Points on a hilly landscape, in no order, each with its height.
From any point a climber steps to the highest of the 3 points nearest to it. It stops when none of these is higher. Distance is the straight distance between rows; heights are no part of it.
j_189 h=642: [-10 -22   7 -13 -65  -8  16  -3  26  11   3 -12  42 -35  -3  23   2 -36
 -21  -8 -31 -11  21  32  15 -13  -2   0  14 -24  17  10]
j_550 h=722: [-17 -44  -1   8 -38 -17  30   7  22   4  21 -23  39 -26  22  37  -1 -56
  -4   9 -20  -6  14  10 -18 -64  13  19  -9  -8   8  -6]
j_953 h=379: [  2  10  11   3 -32  16  13 -11  -6   2  -9 -25 -18  -3   8  17  12 -15
 -10 -36 -38  14  30  13   3  32  13 -12  22 -27 -13 -21]
j_141 h=323: [ 17  15  39   4  -6  40 -36 -26  -7  16 -14   3 -46   6 -32  -8   5  40
  33 -40 -26  -1  24 -12  12  40   9 -23  24  11  -3 -20]
j_902 h=700: [ -8 -37   3   0 -24 -27  19   4  18  -4  14 -10  48 -16  10  22   1 -49
 -43  17  -9  -6   2  21  -2 -30 -11  22  -8  -3  11   8]
j_680 h=527: [-14 -54  10 -23 -25  -1  43   9  57  23  14   4  25 -31  10  80  16 -90
 -34 -25 -36   5  19  15  17   6  13  17   2 -27  23   0]
j_120 h=376: [-17  33 -23   9  30 -10 -19   4 -33   2  -6  -9  -7  21  11 -27   3  50
  30   2  16   8 -18  -9 -10  16 -28  18 -24   5 -18 -19]
j_400 h=501: [ -4 -15   5  -5 -26 -24  -4  14   0   0  10  -2  38  -6 -16  -8  -6 -21
 -44  46   8 -14 -14  32  19 -22 -19  12  -7  -5  14  31]
j_387 h=604: [  1  18 -23   4  42 -31 -22  14 -20   9   6  51   9  -7  -2 -42  18  39
  42  34  13  -8 -23  -7   7 -19 -14  30 -20  40   3   2]
j_871 h=518: [  1 -20  10  10 -62  21  12  -6   6  12  -3 -27   0 -20   8  30   4 -28
  10 -32 -39 -17  35  15   7  -7  11  -5  20 -31   0  -5]
j_515 h=308: [ 19   3  39  -6  36 -26  -7 -14   3 -22 -11   5  12  26 -24 -33   4  -9
 -84  14  26  21 -18  24  28  49 -16 -27  -3 -19   7  17]
j_715 h=671: [-15 -14 -34  -2  41  -7  18  19  28  12  20  37  14  -9  19  15   7 -15
  42   8  19  15  -7 -30  -9 -66   7  33 -34  48  13 -12]
j_630 h=644: [-18 -22 -40  26   3 -16  37  25  24  -1  16 -43  20  -9  39  26   5 -62
  14 -16  -6  21 -18 -11 -37 -52  15  27 -25 -14 -10 -27]
j_350 h=269: [ 10 -13  17   7 -49  38   4   9  16  17   0 -14 -25 -13  -5  22  10 -26
  49 -32 -33 -21  28 -26  14 -25  23  -3  11  -3  15 -19]
j_192 h=632: [ -4 -18 -10   7   8 -38  12  28   6  -9  21  38  47  -1  -2   1  -3 -19
 -29  58  26 -16 -15   2  -1 -58  -1  50 -21  16   4  20]
j_825 h=613: [-12  22 -20   9   8 -21 -12  15 -29 -18 -11   8  14   4   9 -10  -6  26
  -7  26  25  -5 -27  -4   2  -7  -7  28 -23 -10  -7   8]
j_378 h=600: [ -8 -20  -4   2 -46   5  20   7   6  -3  -4 -36   8 -17  23  18  -4 -28
   6 -21 -34  -2   8  11 -17 -21  14   3   0 -34  -1 -12]
j_313 h=287: [  6  33 -20  -2 -22  20  -9 -28 -33 -21 -26 -25 -35  11  14 -17 -24  53
  24 -21 -11  -5   8  18 -17  46  -2 -34  10 -16 -19   8]
j_361 h=187: [  9   9 -26  -6 -54  22  -6 -23 -20  -8 -24 -28 -18 -18   5   2 -30  27
   8 -14 -27 -26  11  34   4  26  13 -21  11 -27  -1  20]
j_936 h=416: [-10  -3 -17   4 -27  -2   0  -2 -14 -11 -11 -34   5  -4  18   2  -9  13
 -14   3  -9  -8  -9  23 -12   1 -11   7 -13 -24 -24   6]
j_406 h=683: [-19  -3 -20  -5  72  -6  25   8  37   8  23  44  19  -3   5  19   4  -7
  32   9  18  30  -8 -41 -13 -36  14  17 -28  56  -1  -8]
j_571 h=458: [-16 -24 -50  29   1 -25  19  26  10   6  15   7  30 -18  30   0  -3 -19
  45   7   8 -10 -14 -20 -20 -91   6  52 -36  14  -5  -7]
j_261 h=687: [  3 -20   6   7  -3  -7  11   1   8  10  22  16  22  -3 -14   5 -10  -9
   4  21   8  -2  12  -5   6 -41  -1  16 -14  34  21  -5]
j_808 h=384: [  7  35  -2   4   5   9  -6  -7 -31 -24  -9 -41 -28  27   8  -8 -11  37
  -4 -20 -14  20   1  16 -23  58 -17 -21   5 -23 -32  -8]
j_872 h=118: [ 15  17  19 -21 -19   4 -36 -15 -27 -14 -23  30  -8   0 -41 -54 -11  53
 -43  27  35  -9  -5  36  37  48 -10 -37  27  -9   8  29]
j_491 h=609: [ -1 -32  15 -23  20 -56   8  30  29 -13   3   7  52 -16 -12  -4 -10 -48
 -79  48  14   2  -6  40  29 -17 -15   9  -6 -11  44  45]
j_629 h=294: [ -4  57 -25 -10  51 -25 -31   4 -54  -5 -42  11 -19  25  10 -41  -1  71
  21   7  24   2 -41   0 -10  57 -27  10 -13  -1 -35  10]
j_36 h=224: [-11  32  -6  -1  23  -3 -18  -6 -22   6  -3 -14 -28  20   9 -32   0  48
  32 -17   9  15  -2 -25 -15  15 -18 -16 -13  13 -14 -28]
j_510 h=515: [ -8  44 -37   1  37 -39 -21  28 -56 -14 -43   5  -2   9  26 -23  -4  33
  13  27  35 -22 -47   2 -11  29 -22  33  -3  -8 -23  19]
j_747 h=654: [  8 -24   2 -18  63 -12  13   5  28 -20  20  45  34  -6 -15  10   8 -29
 -41  32  35  19 -22 -16   3 -16  11   9  -7  38  12  26]
j_312 h=658: [-12  -7 -26  15  25 -10  28  14  20   3  17 -10  12   1  25  14   6 -18
  35 -11  16  21 -15 -33 -22 -56   5  27 -25  16  -6 -21]
j_751 h=220: [ 18  27  23   2  48 -14 -24   0 -22 -13   1  11   1  25 -19 -33   9  27
 -41  10  32  15 -19  -3   5  37  -6 -12 -13   0   1   8]
j_767 h=564: [-10  -7 -30   9 -50   2   2   6 -19  -4  -7 -17   6 -22  33   9 -12   6
  23   0  -8 -16   6   9 -22 -27  10   9 -15 -17  -5   2]
j_750 h=736: [ -9  22 -50  13 -11   9  16  -1 -22 -23 -18 -76 -37   7  53  -2  -9  18
  46 -25 -13   4  -3   8 -45  19   7 -23   4 -49 -30 -10]
j_49 h=430: [-11   7  -8  20  -9  15  -4  12 -12  -8  -9 -38 -14  10  27   4   2   6
  42 -26 -11   8   8 -23 -20  -4   2  -3  -8 -18 -19 -20]
j_394 h=171: [ 12  18   8 -26 -24  -5 -10 -17 -19 -12 -17 -12  13   0 -16 -29 -16  25
 -57  20   9  -7  -4  45  26  41 -26 -26  20 -38  -1  41]
j_279 h=645: [  3 -35  26 -21  34   0   8   7  48 -15  21  65  19 -16 -51  10  -3 -17
 -40  40  31  -6   0  -6  29 -16  16 -13   7  50  34  26]
j_615 h=623: [ -4   5 -29  -9  79 -40   9  24  11  -6  12  61  22  -1  -4 -15  14  -7
   4  36  32  10 -29 -17  -3 -35  -8  43 -19  54   1  16]
j_481 h=537: [ 12 -25  32 -16  27  -7  15  -9  36  -6  25  29  29   3 -25  10  -3 -29
 -67  29  24  12 -14   7  21   6  10 -23  13  18  15  19]
j_834 h=614: [ 11  -2  -5  -5  43 -20  -7   2  -6  -1  19  47   3   8 -16 -20  12  13
   6  16  27   6 -16 -25   0 -27  -8  21 -16  36  13   8]
j_398 h=624: [  4   9 -15   8  40 -45 -11  24 -15 -17  -1  48  21   8 -15 -31  16   3
 -13  49  31  -5 -30  -1   3 -19  -9  42  -7  33   0  27]
j_296 h=516: [-16 -48   0 -20 -39 -25  40   7  24  20   8 -28  45 -34  22  53  10 -79
 -37 -13 -40   0  10  25  -8 -26  -9  11  -4 -43  10  -3]
j_156 h=260: [  0   6 -11  -6 -39  24  -6 -11 -21  -4 -23 -14 -20  -9   6 -15 -14  35
  34 -12  -7 -12  14  -1  -9   3   9 -15  -3  -6  -6  -2]
j_971 h=486: [-13  -9 -31  22 -24  -2  19  18  -4  -8  -7 -52   5  -9  43  10 -12 -12
  36 -21  -2   7  -9  -4 -33 -36   7  15 -22 -24 -22 -17]
j_424 h=561: [-16  27 -10  16  24  11  -6 -11  -8  24 -12 -51 -63  23  27 -15  17  29
  66 -35  -5  21  12 -25 -24  23  -5 -44  23 -21 -20 -49]
j_74 h=245: [  1 -23  -3   6 -62  39  -7   1   5  -1  -8  -5 -10 -31   4  17 -15 -12
  46   0 -26 -40  28 -28   4 -59  24   0  11  -4  11  -1]
j_183 h=675: [ -5 -26  11   3 -20  -1  43   6  26  15   8 -24  13 -10  17  48  16 -54
 -14 -19 -36  11   4   2  -7  -4  21   6  -8 -10   9 -20]
j_84 h=536: [-12 -39  11  -5 -29  21  29   8  47  17  17   0  24 -33 -13  73  15 -69
  -5 -12 -39 -14  27  -2  16 -16  21   8  12   0  26   2]
j_514 h=188: [ 15  33  44  -5  37  17 -33 -28 -17  11  -2  24 -29  24 -28 -48   5  67
  -3 -14  19  13  -9 -14   4  55 -21 -32   6  23 -10 -18]
j_407 h=669: [  7 -37  18 -15   6 -11  38   2  42   2  30  15  50 -13  -3  46   7 -69
 -58  23  -9   8  -4  13  11 -17  -4  -4   0  -2  15  23]
j_472 h=277: [  6  -7  15 -10 -20   5 -25  -4 -10  13  14  47   5 -13 -35 -32  -8  18
  -7  40  27 -18   9  -1  25 -17  -8   2   6  29  24   7]
j_663 h=470: [-17  -3 -49  24 -19 -21   6  30 -10  -1  -8 -28  23 -16  44   6 -10 -19
  20   6   3  -7 -22   4 -30 -55  -1  45 -34  -9 -17  -8]
j_612 h=313: [ -4  20 -45  -3 -12  20  -1   0 -26   5 -27 -37 -53  -2  38 -13 -15  43
 104 -24  -9 -28   9 -14 -29 -13   7 -51  10 -25 -22 -12]
j_604 h=295: [  8  25  30  -3  17  14 -16 -17 -20   3  -3   2 -19  13 -14 -24   0  37
 -11 -17   8  15   9 -12  -3  37 -13 -23   1  12  -9 -16]
j_303 h=59: [  0  27  -4  -5   2   0 -43  -8 -30  18   2  35 -23   3 -15 -48   4  83
  43  13  13 -22  -3  -8   4  10   3 -13  -9  38   2   3]
j_498 h=462: [ 11   5  41   3  17  20  -1 -18  12   8   7   5 -21  16 -19  15   0   1
  -3 -30  -7  17   9 -16   0  34   9 -13  12  17   9 -17]
j_557 h=160: [ 22  28  34  -4  30  -8 -29 -25 -31 -17 -13 -16 -24  38 -16 -46   4  43
 -46 -12  14  32 -21   0   3  69 -15 -31   1 -16 -20   5]
j_752 h=480: [  3   1  -5 -12 -20 -30 -15  13 -24 -12  -3  21  21  -5 -23 -37 -12  14
 -34  48  27 -30 -28  32  18  -5 -11  18   2 -14  12  34]
j_980 h=706: [  2 -38   4   7 -41  -4  13   6  16  14  20   1  27 -28   6  26  -7 -37
   9  -1 -10 -19  18  -3   1 -73  26  23  -7  12  24  -3]
j_864 h=650: [ -4  -7   0  -1  69 -60   8  29  12 -21  -1  22  41   6   4  -4   9 -43
 -66  52  33   8 -34  13   5 -17   0  39 -11   2  15  32]
j_153 h=412: [  0 -17  12  19  -2  22  27  15  28   6   6 -26 -27   4  19  42  13 -43
  27 -40 -25  10   9 -27 -17   8  21   5   6  -2   2 -32]
j_336 h=606: [ -7  28 -19  11  -5  18  -7  -2 -12   4 -19 -50 -50  19  38   0   5  22
  54 -34 -24  13  13 -16 -34  30  -2 -26  25 -33 -25 -23]
j_103 h=367: [-15   2 -43  18 -27  15   1   9 -22  -4 -19 -30 -25  -6  33   3 -11  29
  68 -19  -6  -9   5 -15 -28 -27  10  -8  -9 -22  -5  -8]
j_649 h=672: [-29 -29  -8   2  59  17  27   8  52   3  25  27  17 -24  10  53  -1 -25
  32   7  -6  21  -6 -56 -14 -39  34  15 -20  38   3 -17]
j_479 h=227: [ 16  13 -33  -6 -38  29  11 -21 -20 -15 -25 -55 -32   8  30  -1 -31  24
  45 -27 -28 -22  15  38 -24  29  13 -30  17 -41  -2  13]
j_277 h=617: [ -3  24  -2   0  55  -5  10  -3   7  17  17   2   0  21  15 -14   7  11
  40  -4  19  23 -19 -29  -7   3  -9   4 -22  31   0 -23]
j_832 h=546: [-20  16 -41  14 -10 -17  -6  19 -28  -2 -10  -9   7  -4  21 -15   0  26
  30   8  10 -11 -15 -13 -15 -22   3  18 -23   7  -3  -9]
j_962 h=611: [  7  38  -1 -13  96 -19  -5   4   1   6  11  25  -6  29   6 -19  18  30
  20   5  32  32 -34 -37  -5  19 -12   4 -26  36 -12 -16]
j_288 h=334: [ -6   9   2   6 -25  23  17 -14  -1   1 -14 -46 -45  13  24  15   5   1
  -2 -61 -50   3  32  21 -14  65  10 -16  33 -73 -31  -4]
j_200 h=385: [ -6  -5  17 -11 -43  10   1 -10  -8   2  -3  -5  10 -12  -9   2  -4  -9
 -29  -6 -20  -5  19  39  19  14  -5 -13  20 -20   0   5]
j_768 h=401: [ -1  -3 -11  15  -8  10  -7  11  -5  16   3  -2 -18 -10  17   5   8  11
  71 -11 -11  -6  20 -38 -13 -51  15  -1 -11   8   8 -28]
j_281 h=85: [  3  47 -39  -7  11   2 -28  -1 -65 -17 -34  11 -29  15  -3 -41  -9  75
  15  18  21 -27 -29  18 -15  36 -17   8   4  13 -10  31]
j_830 h=681: [  6   4   0   6  31 -28   9  10   0 -12   7  -8  21  10   6  -3   9 -24
 -54  16  12   9 -26   8   0   0 -15  15 -21  -6  -5  10]
j_205 h=383: [  1 -13  18 -10 -34  32  24   4  12  19  -8 -24 -22   6   7  40  24 -37
 -21 -54 -52  12  34  15  19  37  15  -2  27 -37 -14  -2]
j_932 h=621: [ -6 -10 -14  16  36   2  26  13  24  11   5 -20 -13   2  29  30   3 -29
  52 -21  -6  25  -6 -39 -31 -25  12   3  -1   9   1 -39]
j_304 h=491: [ -9  29 -14  16  13  -2  -3   0 -22 -23  -6 -49 -19  21  33  -2   1  20
   2 -17   1  28 -10  -8 -23  31 -18 -11  -3 -22 -31 -12]
j_266 h=296: [  7  -6  18   9 -10  39   5  10  16  28  -2 -18 -31  -2  -7  35   9 -21
  52 -41 -39 -10  26 -41  -2  -2  14  -8   3  -2  11 -31]
j_87 h=165: [  4  28  -3 -10  -6   1 -13 -24 -37 -27 -11 -17  -6  16  -5 -30 -17  41
 -36   9   6  -7 -15  34   0  52 -10 -22  13 -25 -24  17]
j_221 h=268: [ 13  22   1   0   4 -16 -17   1 -30 -16 -12  -1   7   9  -8 -27  -4  13
 -39  26  19  -2 -17  22   8  25 -20  -9  -8 -18  -9  33]
j_236 h=652: [  9  19   4   4  -1  -1 -22 -10 -40 -12  -4   9  -9  14  -8 -29  -7  49
  -1  12  18   1 -13   0   0  21 -14   0  -2   9 -10   3]
j_655 h=517: [-22 -33 -15 -18 -70 -21  16   0  16  10  -4 -24  44 -48  22  34 -11 -38
 -12   1 -32 -15  15  41  -8 -30  -5   7 -11 -43  10  15]
j_356 h=712: [ -7 -37   1   5 -10   1  32  -1  36  -4  17   1  33 -17   4  45  -3 -52
 -12   6 -13  -7   2  -1 -11 -37  22  15  -6  13  19 -12]
j_741 h=361: [ 12 -13  28   1 -18  39  -8 -10  15  17  -4   4 -32   8 -30  21   6  -8
   4 -35 -20  -5  33  -5  23  27  17  -9  24  15   5 -15]
j_756 h=638: [ -4 -35  13 -23   5 -22   1  24  25  -1  25  41  35 -11 -41 -12 -15 -21
 -44  54  19 -13   2  20  30 -30  -1  15   4  29  35  28]
j_148 h=138: [  1  14   4  -8 -42  10 -19 -22 -23  -6  -7   3   4  -6 -19 -19 -24  34
 -19  21   4 -17   4  30  23  26  -1 -19  13  -9   3  14]
j_399 h=331: [  5  -4  19  -6 -27  52 -19  -9   4  29 -11  -7 -61  23 -41  21  11   1
  13 -62 -39 -18  52  -8  48  48  19  -8  36 -26  -6  -6]
j_516 h=673: [  6  15  21 -12 -32  24  -9 -30 -10   8 -12 -11 -21   3  -6  -9   0  17
 -29 -31 -29  -1  19  30  16  57   1 -19  33 -33 -22   4]
j_793 h=612: [ 15  17  -2   3  74 -43 -13  15 -17 -22  -2  21  16  32   8 -27  15 -10
 -45  25  32  17 -36  -7   9   5 -18  28 -14  -1   0  17]
j_309 h=651: [ -2  30 -25   6 -15  25   2 -12 -19 -17 -19 -65 -51  25  30   0 -13  33
  34 -39 -28   4  20  12 -35  57   4 -33  18 -55 -37  -4]
j_914 h=670: [-19 -15 -16  18 -32 -11   9  10  -2 -10   8 -14  26 -17  11  -1  -4 -20
 -11  16   2  -6  -9  11 -11 -42  -5  22 -22  -9   5   3]
j_237 h=356: [ 16   9  36 -10 -21  42 -24 -22   5  13 -13  16 -34  10 -45  13   1  14
  -8 -45 -26  -6  38  10  28  53   3 -16  32  -1  -4 -17]
j_27 h=459: [ -6   5  -1   6   7  19  -3  18   6  28  -6 -29 -47  10  20   6  24   1
  96 -32 -20 -14  24 -55 -16 -28   0 -26   5  -1  -6 -41]
j_965 h=419: [  3 -18  23 -14   5 -36   3  -6   8  -2   3   3  33   2 -19  -8  10 -28
 -70  28  11  12 -10  40  18  10 -20 -16   3 -18  14  22]
j_275 h=436: [  8 -14  24  -6   0  -5  21  -9  16  -1   3  -9  12  12   2  22   8 -34
 -56 -14 -15  25   0  16  -2  35 -14 -13   5 -26  -9  -6]
j_631 h=655: [-16  41 -30  16  21  14   1  -9 -31 -14 -21 -73 -46  28  42  -7  -2  31
  43 -27  -9  19   5  -1 -38  45 -12 -32  12 -41 -30 -23]
j_798 h=697: [ -9   9 -11 -22 105  -7   7   1  26   6  23  54   8   2  -7  -5  11  16
  13  23  27  32 -32 -40  -4 -11   7   2 -18  62   3   9]
j_845 h=352: [ 24  -9  46 -21   4   7 -24 -16  16   7  10  50  -7  -1 -51 -34  -5  19
 -29  22  25  -6   2   3  31  11  -5 -23  27  37  25  13]
j_700 h=242: [  6 -14  25   4 -49  17 -21 -14  10   7   5  22   1 -23 -31   4 -11 -10
  -4  13   5 -17  27  -1  19 -21   7   3  12  14  21  -4]
j_70 h=457: [  1 -14  16  -2 -53  26   8  -9  18  14  -6 -15  -2  -6 -10  30  17 -36
  -3 -47 -43 -17  38  12  21   8  22   3  21 -24   7  -7]
j_488 h=660: [-10  -6 -20   3  79 -25  35  20  25 -24  21  32  40  -7   6  19   1 -39
 -40  30  26  25 -37 -17 -15 -32   5  32 -24  24  -1  18]
j_995 h=702: [ -4 -44  20  -5  14  15  22  -6  63   1  25  40  18 -29 -18  68  -3 -48
 -24  23  -6   4  20 -14  21 -17  24   4  10  28  18   8]
j_328 h=312: [ 17  13  10  -5 -54  47 -27 -24  -4  13 -19  -5 -45 -10 -27  10  -2  14
  22 -37 -39 -31  43   3  31  26  18 -12  40 -28   5   4]
j_6 h=278: [ 13  20  23  -4  38  -7 -23 -14 -17   3   4  35  -3  23 -26 -50  12  44
  -6   1  31  11 -15  -6   6  18  -9 -15  -9  28   6   4]
j_593 h=500: [-21   8 -22  20  -1   5  14  24   7  13   3 -49 -21   7  40  11  10 -35
  57 -39 -12  21   1 -31 -40 -18  -4 -13   7 -24 -10 -45]
j_729 h=339: [  0  26   9  10  47  -5  -2  -3 -24 -20   2 -19  -1  32  13 -19   5  11
 -22  -8  13  34 -24 -10 -17  35 -19  -1 -14  -5 -20  -9]
j_41 h=629: [ -3 -36  15 -13 -46   0  -2   7  39   8  18  35  31 -30 -39   9 -21 -30
 -17  40  11 -31  23  22  29 -43   4   5  14  33  43  22]
j_30 h=581: [  4  -8  11  11  -2 -10  22   1  20  -3   9 -21  16  16  15  25  12 -33
 -23 -14  -9  25  -5  -2 -15  -6   0  10  -7   6 -11 -10]
j_383 h=587: [ 10 -24  27  -3 -23  17  23  -4  35  11  15   8  16 -10 -21  42   5 -39
 -27 -16 -19   8  13   4  17   7   9  -1  17  10  14  -4]
j_858 h=485: [ 13  15  27   0 -29  18  -9 -26  -6   0   0   7 -11  10 -22  -2  -5   8
 -28 -15 -14   3  10  19  24  40  -4 -17  26 -11 -12  -1]
j_704 h=659: [ -4  -1 -11  11 -14 -10 -16   7 -12  -4   6  25  27  -7   2 -22   0   5
   3  32  14  -1 -10   2  -2 -26 -10  18 -10  16   6  15]
j_109 h=484: [-11  16  -8  14  18 -10  -1   5 -24 -17  -5 -32  11  20  22 -12   1   3
 -20   0   7  15 -18   4 -19   8 -15  10 -17 -11 -27   0]
j_428 h=212: [ 40  18  56 -16   2  30 -28 -33   1  14  -6  21 -21  18 -44 -24   4  29
 -39 -24   2   5  18  13  26  67  -6 -33  36  -1  -7   0]
j_490 h=229: [ 20   6  35  -6   8   3 -25 -20 -11 -11   3  25  -8  22 -38 -42   0  33
 -35  10  30   9  -7   3  17  43 -14 -26   8  15   9   9]
j_881 h=230: [ 26  -8  47 -12  21  21   1 -24  24   6  10  30   3  17 -39   2   1  -4
 -43  -4  13   3   4   5  24  36  -2 -25  28  22  17  -5]
j_852 h=643: [ -2   2 -12  -1  81 -30  12  17  13 -14   6  18  24  15  12   1   7 -37
 -40  14  34  32 -44 -17  -6  -7  -8  33 -19  20  -9  15]
j_552 h=460: [-25 -34 -40  11 -35 -17  23  26   6  -9   5 -31  34 -29  43  31  -3 -51
  -1   9  -1  -9 -19  12 -28 -69   6  44 -39 -22  -8   3]
j_285 h=521: [ -6 -35   1  -5 -84  15   3  -3  24  24  -6 -11  21 -45  -6  27  -8 -32
   8  -1 -28 -35  35  26  18 -46  16   8  15 -22  22   9]
j_363 h=369: [ -3   4  11   8 -28  27   2  -5  -7   1 -15 -19 -28   7   8  14   1   5
  28 -36 -24   3  33  -7  -6   4  18 -13  10 -17  -9 -14]
j_91 h=446: [ 15  -8  26   1  21 -15  -8   1   2  -8  15  35  17   8 -30 -19   6   3
 -42  28  28  -1 -10   6  17  -6  -8  -2   0  20  21  18]
j_26 h=205: [ 12   3  26   0 -21  14 -18 -30  -6   8  15  24  -3   5 -29 -14 -11  15
 -12   5  10 -13  23  -2  13   0 -11 -10  15  27   6  -5]
j_651 h=166: [ 28  25  36 -15  -2   3 -32 -36  -8 -12 -21  10  -9  22 -29 -41  -1  34
 -70  -7  15  13  -4  35  27  79 -17 -50  36 -31 -11  18]
j_77 h=566: [ 11 -17  24   1  24  27   5 -17  32   5  21  22  -1  -3 -14  41   6 -24
   5  -2   0  12   2 -32  -2   0  26   3   0  36  16 -15]
j_22 h=653: [ -9 -27 -28   9  13  -8  39  28  37   6  24 -13  11 -17  35  32   7 -52
  58 -14   0  13  -4 -37 -22 -80  20  22 -24  18   2 -25]
j_726 h=219: [ 10  -5  10   4 -65  42 -25 -23  -6  13 -18   6 -28 -23 -25  -5 -16  28
  29  -3 -16 -34  36  10  22 -12  13 -12  20   0   6   6]
j_731 h=627: [ 14  -7  21  10  10   4   4  -5   4  11  17  11   6  10  -6   4   3   8
   4   0   7  15   9 -16  -7  -4   0  -2 -12  35   6 -21]
j_720 h=640: [ -5 -33 -11  -5  -5 -29  -4  21  13   4  30  64  33 -12 -22 -17   4  -6
  -9  63  27 -19  -1  -2   7 -64   6  43  -6  45  23  23]
j_139 h=529: [ -7  31   7   3  31  24 -14  -3   8  39  -7 -28 -71  19  12   6  29   9
  70 -34 -24   7  24 -44 -14  22   2 -41  17 -10 -10 -49]
j_577 h=634: [ -5   5 -38  14  29 -29  -5  26 -18   1   6  35  28   0   8 -14   6  -5
  20  31  20  -5 -27  -8  -4 -51 -17  52 -22  35   5   3]
j_85 h=641: [-11 -31   0  -9  17 -69  -2  44  12 -16   3  21  48  -9 -13 -24  -5 -35
 -55  69  21 -13 -25  25  32 -31 -13  39  -8  -8  31  46]
j_123 h=534: [-16  19 -27  19  -3  -7  -8   9 -31 -14 -12 -11   2   2  17  -9  -7  25
   9   8  19   5 -23   6 -12   8 -10  17 -23  -2 -17   1]
j_783 h=129: [  5  53 -28  -9  32 -17 -39  -3 -58  -1 -24  38 -32   8  -8 -59   6  93
  40  17  21 -22 -34   0  -2  47 -19  -5 -10  17 -17  16]
j_575 h=48: [ 11  26  -1  -6 -38  40 -28 -25 -27   6 -11   9 -38  -3 -22 -23 -21  62
  26  -6   1 -26  11   0   8  21   3 -28   7   8   1  -1]
j_272 h=151: [  1  45 -49   2  12   0  -5  -4 -49 -21 -32 -40 -33  22  32 -25 -23  62
  50 -14   0  -6 -14  11 -24  28  -9 -13 -11 -16 -28   2]
j_701 h=618: [ -6 -10   2 -16 -29 -24   3   5   1  -7   0  -8  35 -19   1  -7  -6 -18
 -48  25   3  -8  -5  37  17   5 -17 -12  -6 -24   6  26]
j_870 h=663: [-11 -27  -1   5  17   1  17  10  43   6  13  26  10 -21  12  30   1 -27
  43   4  -1  -8   6 -43  -8 -64  22  15 -21  36  23 -19]
j_689 h=282: [ 30   5  47  -6 -15  28 -25 -39  -2   7  -2  29 -28   1 -43 -14  -3  24
 -22  -5   7  -8  20   5  31  37  -2 -24  33  21   3   2]

Call two points neighbours if one is among the 3 nearest of the other. Go from one point of each pair to the other, from neighbour to neighbour, staying as high as possible. Name the lowest point that can't be avoided.
j_798 / j_550 -> j_615
j_750 / j_701 -> j_768
j_304 / j_550 -> j_109
j_550 / j_830 -> j_756
j_189 / j_550 -> j_871
j_304 / j_516 -> j_200
j_488 / j_830 -> j_852

Where does a climber stop that starts at each point below?
j_27 -> j_750
j_593 -> j_798
j_205 -> j_550
j_70 -> j_550
j_22 -> j_798
j_266 -> j_550
j_630 -> j_798
